Points on a hilly landscape, in no order, each with its height.
From any point a climber steps to the highest of the 2 points nearest to it. It stops when none of these is higher. Distance is the straight distance between rows; heights are no part of it.
kom: [-14  19 -27 -23   3   0 -34   4 -14   3   7   2   1 -21 -12  -2  -3   0
   3 -14 -26  14  10]  h=65.3
Berap: [ 11 -10  -6  15   7 -27  10 -19 -14 -15  -4   0   9  21   8 -17   0  -4
   4 -19  -7  -2 -14]  h=41.7
Mida: [-10 -23  11   5   9  -5  37  21  10  14  -8  10 -21 -23   6  15   1 -14
 -19 -16 -12 -19  22]  h=16.4
galu: [ 16  -8 -12   1   7   5   0   0 -15   5   9   1   6   6  12   1   2   3
   1  20  17 -17  -8]  h=26.7
Labe: [-33  22   1 -11   1  -6  20  16 -12  13 -10  21  -2  -9   2 -11   0 -14
   5 -29 -23  10  11]  h=7.0
Ginun: [ -8   0 -24   2 -10  -6 -17 -15  -8  13 -17  14   6 -17 -18   1 -15  30
  28  13  -4  13  15]  h=15.7
par: [-25   6   1  -6  -8 -11  16   1   7  -1  23 -17  -1   9 -21  20   7 -22
 -33 -16   4   8   4]  h=32.6
Murap: [  8 -15  -7   1   3  10  18 -15   1  -4  49 -34  -3  25   6  -9   9  -5
  -8   0  28 -16 -11]  h=47.5
Vol: [ 13   5  25  14   1  21 -35 -10   3  -6 -24   9  19  10  -3 -11  -2  10
  27  25   2  -2  -9]  h=38.5
Kedo: [-10   2  27  10  16   6 -27  -9 -17   7 -22   3  13  -5 -24  -4  14  22
  30  13  -5 -11 -13]  h=35.3
Kuvuz: [  8 -20 -20   6  -2  29   1 -23  23   8  29 -19  -2  -5  -5 -25   5 -10
 -10  22  48   6  15]  h=20.7
Fodu: [-10 -13  10  -2   6 -19  47  23  21  16 -12  -8 -16  -1  30   2   5  -8
  -7  11 -12  -1  17]  h=13.6
ren: [ 19  -2   1   9   3   4  11  16  -7  14 -21  -8 -13  -5   2  18  15 -28
   0 -22   3   2  -6]  h=35.1
ger: [-10  -6   8   4  -5  13 -17   9 -17  -9 -24   1   1 -11   0   7  18  39
   7  41 -10 -12  10]  h=7.1
Togef: [ 35 -21   5   0   0  -2  14 -16  23  -8   2  -7   1  -4   4   3  -2 -22
 -12 -13  -2  15 -10]  h=50.8
Gif: [ 10 -13  30  28  -3  -8  18 -12  25  -5   3  -7  -7  16  11  -2 -25  -3
  -1  -3  18  11   9]  h=23.8
Samo: [  8  -5  10  -9  -5 -32  23 -19 -10  -6 -19   4  17   6  -2 -38   1 -14
   3 -18 -26  22  -6]  h=40.7
dok: [ 23 -14  -1 -13   4  11  18   3   1  23  16   0  -9 -12  23 -20  -8 -11
 -14  14  55  -8   7]  h=18.7
Zatav: [-10 -12 -12  -9   6  -7 -19  -3   6 -22  10  11  -8 -22   2  18  -9   6
 -36  -1 -26 -23  17]  h=23.3
luba: [-12 -22 -22   6  16   8   7 -18   7   0  15 -14   1   1   0  28  23  10
   5   9  26 -17  18]  h=35.9
Tozo: [ 24 -27  18  -5  -5 -22  22 -10  16  -6 -19  -3  10 -11   8 -18   8 -28
   1  -5 -12  22  -1]  h=45.6
tas: [ -4  13  22  18  13   7 -11  17   1  -8 -17  11   3  27   1  -5  -5 -15
   3 -11 -18 -24 -11]  h=35.2
lipe: [-12  26   7  -9 -10 -24   4   7  -3  -6  -3 -21 -14 -11  11   3  -9  -3
  -2 -21  -3  19  24]  h=55.0
rekev: [ 38 -30  -3  -1   5  12  -4 -34  16  -5  14   4   3  -7   5  -4  -8  -2
 -17   6  28  17 -21]  h=58.0
gita: [ -8   7  -4  12  -3 -32 -12  -5  -4   7  -1   0   6 -13  -9 -16 -23  20
  11   0 -11   6  31]  h=17.6
Letas: [-21  21   1 -11   4 -11   0  19  -6  -3  -3  11  -9  -3  26 -24   0 -30
 -19 -33 -33  24   1]  h=5.3
Nolem: [  2  11  18  12  -6  14 -16  10  17  -2   3  19   3  18   5   7 -18   8
  24  -1 -13 -17   3]  h=37.8
Sav: [ 10 -16  16  -6 -15   6  43   0   9  11  -7  -7   7 -15 -13  -2  -2 -34
 -26   1   3   9   8]  h=24.4
pegoz: [ 37  -8  -2   0  17  -3  23  -3   1  11   7 -11 -11 -17  33  -6   7   1
  -9   8  46   9 -14]  h=21.5
Zasur: [-42  15 -15 -21   4  -6 -28  -4 -16   6  27  15  14  -6  -9  -4   2   4
 -12  -5 -38  16  -5]  h=60.8
Rek: [ 16 -11  -2   2  17  -3 -17  -5   4 -14  -2  -4  -1 -24   1   8 -10  -5
 -12  -5 -26 -24  21]  h=21.7
das: [ -4  -6 -14  -2   6  -4  32 -20   7  -8  36 -29   7  14 -15   7  16 -10
 -15 -10  10  -5  -8]  h=39.5
boz: [ -7  -2  -4  13   4   3 -17  17 -21  14 -24  -6 -12  14  -9  10  15 -12
  10 -13   6  -2   9]  h=39.0
Pone: [ -1   4 -13 -16 -14 -29  10 -16  10  -2   4  17   4 -18  -9 -16  -8  18
  30 -19 -19   5 -27]  h=43.4
Totuk: [  1  20 -33 -20   3   9 -26   2  -8   2  -3   5  -8 -25 -14  15   7  22
  27  -8 -25   0   0]  h=60.2
Tem: [-12  23   8   1   1  -3 -13   3  11   6   8   8  -1  -5 -14  -6 -17  16
  37 -15 -16   4  -3]  h=41.1
fozi: [ -2  -9 -17   5 -19 -15  -8   2   0  10  12   1 -11  11   2  13   4  15
  32 -20  -1   0  -8]  h=45.2
dopu: [ -1 -15   5  11  -3  46  -8   4   7 -14 -13   3   2  28   7  18  21   4
   3  40  22  15   5]  h=59.1
Suto: [ -7  -3  13  -1  21   0  11   8   2   3  -3  14   8 -23 -17  18   8 -17
 -39  -8  -7  -9  -6]  h=27.7
sute: [ 16 -18 -29 -15  -1   6 -27  -5 -34   0  -5   5   2 -13  11  -4  24  38
  23  36  -4   3  -3]  h=9.8
gak: [-22  13  32   5  -2   5 -25  10  -2  -9   8 -23   4   5 -16  13  -1  -4
  -9   1  -6 -19  23]  h=2.9
zanof: [-19  -5  -5  10   8 -12 -29   9   8 -17 -16   7   8   9 -18  15  18  -2
 -21  16  -7   3   0]  h=45.4
Pedi: [  7  -1 -15  -3  -1  14  -9 -15 -10  14  -7  22  11   5   8 -17   0   2
  38  -7   7   5 -19]  h=39.9
gulif: [ -9  -6  13   5  12   3  -2   2  -6  19  -4   4  18 -11 -19  32  21  13
 -11   9  -2  -8  -1]  h=31.0
Zake: [  3   9   0   9 -20  16 -25  16 -11   7  -9  -3  -6  30 -10  12  14  15
  11   6  -1   8 -32]  h=53.8
Vekad: [  0  -1 -22 -11  -8  14 -11 -18 -17  12 -19  15  25  -3  -9  10   6  12
   8  20  -8  23  21]  h=13.3
fud: [  3 -22  -4  15  23  19 -12   1  15 -20 -17   4  -5 -15 -17   7   8 -23
  -8   1  -5 -33  15]  h=19.8
vike: [-16  22  30  14   9 -24  14  32  -9  18 -15  -1 -17 -12  16  -3  -6   0
 -13  -6  -9  -1   8]  h=9.9
nolab: [ -3   3   1   4 -16  38 -15  12   0   8  -7  16  -7  28  15   9   0   9
   4  35  36   1  -5]  h=65.0
gugop: [-16  -8 -25   0  -2  -6  -1  -5  -3  10  13   3   3   9   4  31  10  10
  22  -8  11 -13  25]  h=41.3
nik: [ 17  24   2  10  -8  15 -20  -9  -7  -6 -20  -5  16   9  -8 -12 -20  12
  20  27  -2   8   8]  h=41.8
Tiz: [-11  37  -5  -7   8  -1 -10  19 -15  -2   7   3   9  12   0 -18  -8 -28
 -14 -12 -30  10   1]  h=4.0
kamiv: [ 13 -21 -14  19  -2  -6  13 -11  12   0  -6  -7  -5 -13 -14  -2  -5 -11
 -22  18  24   0   8]  h=60.1
pesob: [  7  12   0   1 -19  28 -21  11 -16   1 -16  11  -9  17   9   7   3  31
  13  35   5  -4 -26]  h=58.4
rez: [ -1 -13  -5  -5  -1  24 -26 -16 -33   0 -22  11   3  -7  11 -12  14  37
  31  29   7 -12   5]  h=8.6
Nif: [ 22  -6   4 -11 -10 -13  14 -11  -4  -7  28 -28  -4  13  18  -6   3  -3
  11 -11  22  -9 -14]  h=54.7
kuzo: [-14  34 -15  -9  -7  -9  -2  -7  -4 -15   8  -6 -10   3   3  21 -11  22
  -5 -27 -13   5  -9]  h=53.4
bov: [ -4 -28  -8  -7   4  26  -6 -11  16 -24  11 -10  11  -6   1  19  37  14
  14  37  20  -3  17]  h=29.9
zat: [-11 -11  -5  12  22   4  15  18  11  -9 -11   8 -17 -15   0   3   0 -22
 -20 -13  -4 -34  24]  h=18.2
Befit: [  6  26  -5   1 -11 -14  19 -12   8 -18   3   1  -4  11   9   7 -10  10
   7 -19   2   6 -29]  h=49.2
Bida: [-19  10  -7   5   5   4 -27  37   1   3 -10   9  -4   0 -13  18  10 -20
  -9   6  -6 -10  16]  h=42.1
Gid: [-11 -27  -7  13   3 -15 -10 -10  21  -8  -4   3   5  -8 -26  23   4  -4
 -28   5   3   5   7]  h=51.0
buki: [ 12   7 -12  -2  19   2   3  17   2   7  22  -9  14   0  -2  14  12  -6
   1  13 -10 -24  -1]  h=29.1
zis: [ -1  14   1   4   0  -9  -3 -24  -4 -16  11 -10  16  32   5  -1   2   5
  23 -19  -1   2 -15]  h=45.1
tet: [-31  29  17  -4  -1  -9  27  34  -8  19 -13  14 -12 -19  12 -14  -9   6
  13 -12 -13  -6   7]  h=8.5
dodev: [  1  26   2   4 -16  10  -8 -13 -15   7 -10  -4   1   9 -24 -12 -28  21
  16   1  -6  33  -7]  h=46.1
zafur: [-13  -4  10  -8  -7  -7  37  -1  25  -6   5 -18  -7 -14 -14  -1   2 -30
 -45  -7   0  18  13]  h=27.9
tikiz: [ 12   7  12  25   3   7   7   2   8 -18  -4   1  -7  28   7   0 -14   0
 -13   5   5 -17 -31]  h=32.4
rizut: [  8 -29 -17  -9   4  32 -13 -15  28  -9  24  -6  11   7   4  -9  17  -3
  -2  41  34   8  10]  h=25.6
fam: [  9  12 -10  -1   9   4   9  27  -6   4   1   2 -10  -7  12  10   4 -13
   7 -16 -21 -17  -1]  h=31.6
gokek: [ 26 -40  -6 -23   6  13 -10 -17   5  10  21  15   0   2  14  -4   9   0
 -24  -6  36   8 -26]  h=52.6
lik: [ 14 -29  -3 -22  13  21   2 -23   6  -5   5  13   0   0  21 -18  12 -24
  -5 -16  48  -1  -9]  h=47.9
mutub: [ 14   6  -2  -8 -15 -31  10  -8   4  -7   7  -2  12  -7  -5  -1   3   7
   5  -8  -6  -6 -41]  h=46.0
laz: [  7  12  19   2  -9  11  -9   4   2 -11 -11 -14   4  -9  -9   7  -8 -11
   9   6  13 -26   8]  h=4.1
mari: [ 29   0   7   2   8 -11  15  -7   4   7  -3  10   7 -20  22   1  -8   6
   5   7  16  -6 -14]  h=24.3
pagun: [  6  35   8 -14 -11 -11  23  11  -4   3   9  -7   2   8  -2 -14 -15  -8
  -7 -13 -31  12  -5]  h=2.8
pid: [ 21 -17 -14 -18  -8  12  -8 -12   8  -1  -9  34   5   7  23 -10   2 -16
  18 -18  30   9 -18]  h=43.7
luro: [  2   9  -6  -2 -20  -8  16   4  -8   7 -10  13  -7   9  21 -30  -7  -4
  41  -7  22  -2  -9]  h=35.7
dez: [-20  12  19   6  13  -4 -25   4 -15  17  -8   5  14  -9 -20  10  13  20
   3  -4 -12   0  -9]  h=33.4
Dotud: [  3 -21 -11 -25  13  29   1  -6   3  13  29   4  -5   2   8 -32  -2  -8
 -28  17  54  -7  22]  h=15.8
miru: [ 11  -6  23  18   1 -25   5  -3  10   8  -4  -4  -2  -1   3   1 -22   8
  -3  -3  -7  18  17]  h=20.1
Nake: [ 12  -2 -19  -1 -27   4  -7   9  -1  11   6   6 -11  30  -1   6   5  -5
  20 -24   1  16 -30]  h=48.9
Fekin: [ -2   0  32  -9 -10 -12  25  11   5   0   8 -11  -4   2   6  -6  -3 -14
 -13 -19 -28  -5   0]  h=1.7
kif: [  1   5   6  -4 -13 -28  24 -13  10 -26   9 -32  -5   1   2   3  -4  -8
   4 -12  11   5  12]  h=62.3
vitaf: [-10  14   1 -10   3  -8  16   7   2   4   3  13   1  -7 -21 -37 -20  12
  43  -9 -16  12 -26]  h=40.1
minep: [-25 -12   5  -5  12   0 -19  -6  -2  -4   9  13  -4 -19   7  17  -3 -12
 -57 -14 -19  -5   2]  h=25.1
Deta: [ 12  25   9  13  -1 -10  19  18 -18  11 -20  -7 -18  -7   6   6 -17  10
 -16  -2   0   2   1]  h=8.4
roga: [  5   8  12   2   1  14 -16   7  -6 -12 -12 -15  -5 -20 -12  23   0  19
 -13  32  -4 -28   6]  h=5.6
zot: [  0  30   8  10 -19 -15 -14   5  -6  -5 -12 -18 -12   9  -3 -18 -26   3
   8 -11  -8  27  10]  h=50.3
big: [-30  16 -16 -18 -10  -9 -13  -9  -3  -7  23   4   4  13 -14  11   0  25
   4 -11 -32   5  -8]  h=57.3
bol: [-12   7  17  19  17 -34  39  33   9   2  -4  -9 -15   0  17  -7  -8  -5
 -22  11  -4  -1  13]  h=11.4
Fep: [ -5  -5 -34 -18  -6  18 -12 -13 -34   4  -5   6  13   2 -10 -10  15  30
  30  20 -27  19   3]  h=11.2
Dori: [-19  -2  32   7  -2  -1  -9  11   5   4   9  -1   8   6 -16   3 -14 -14
 -24 -12 -21  -7  16]  h=2.0
gar: [ 12 -13   3  25  -4  11  15   1  17 -10  19 -13  -9  31   0 -13 -22 -16
 -21  15  16  -4  -5]  h=28.9

For each start below, name the point where the climber stops.
zat => kif
galu => kamiv
dez => kif
zafur => kif
roga => Tem
Gif => Tem
vitaf => kom
Kuvuz => nolab

For each start below, name every point that the climber comes to, in order.
Fodu => Mida zat fud Rek Zatav minep Suto gulif dez Kedo Vol nik dodev zot lipe kif
Dotud => Kuvuz rizut bov luba gugop fozi Nake Zake pesob nolab
Dori => gak laz roga ger rez sute Fep Vekad Ginun gita miru Gif gar tikiz tas Nolem Tem
Berap => zis Befit kuzo big Zasur kom
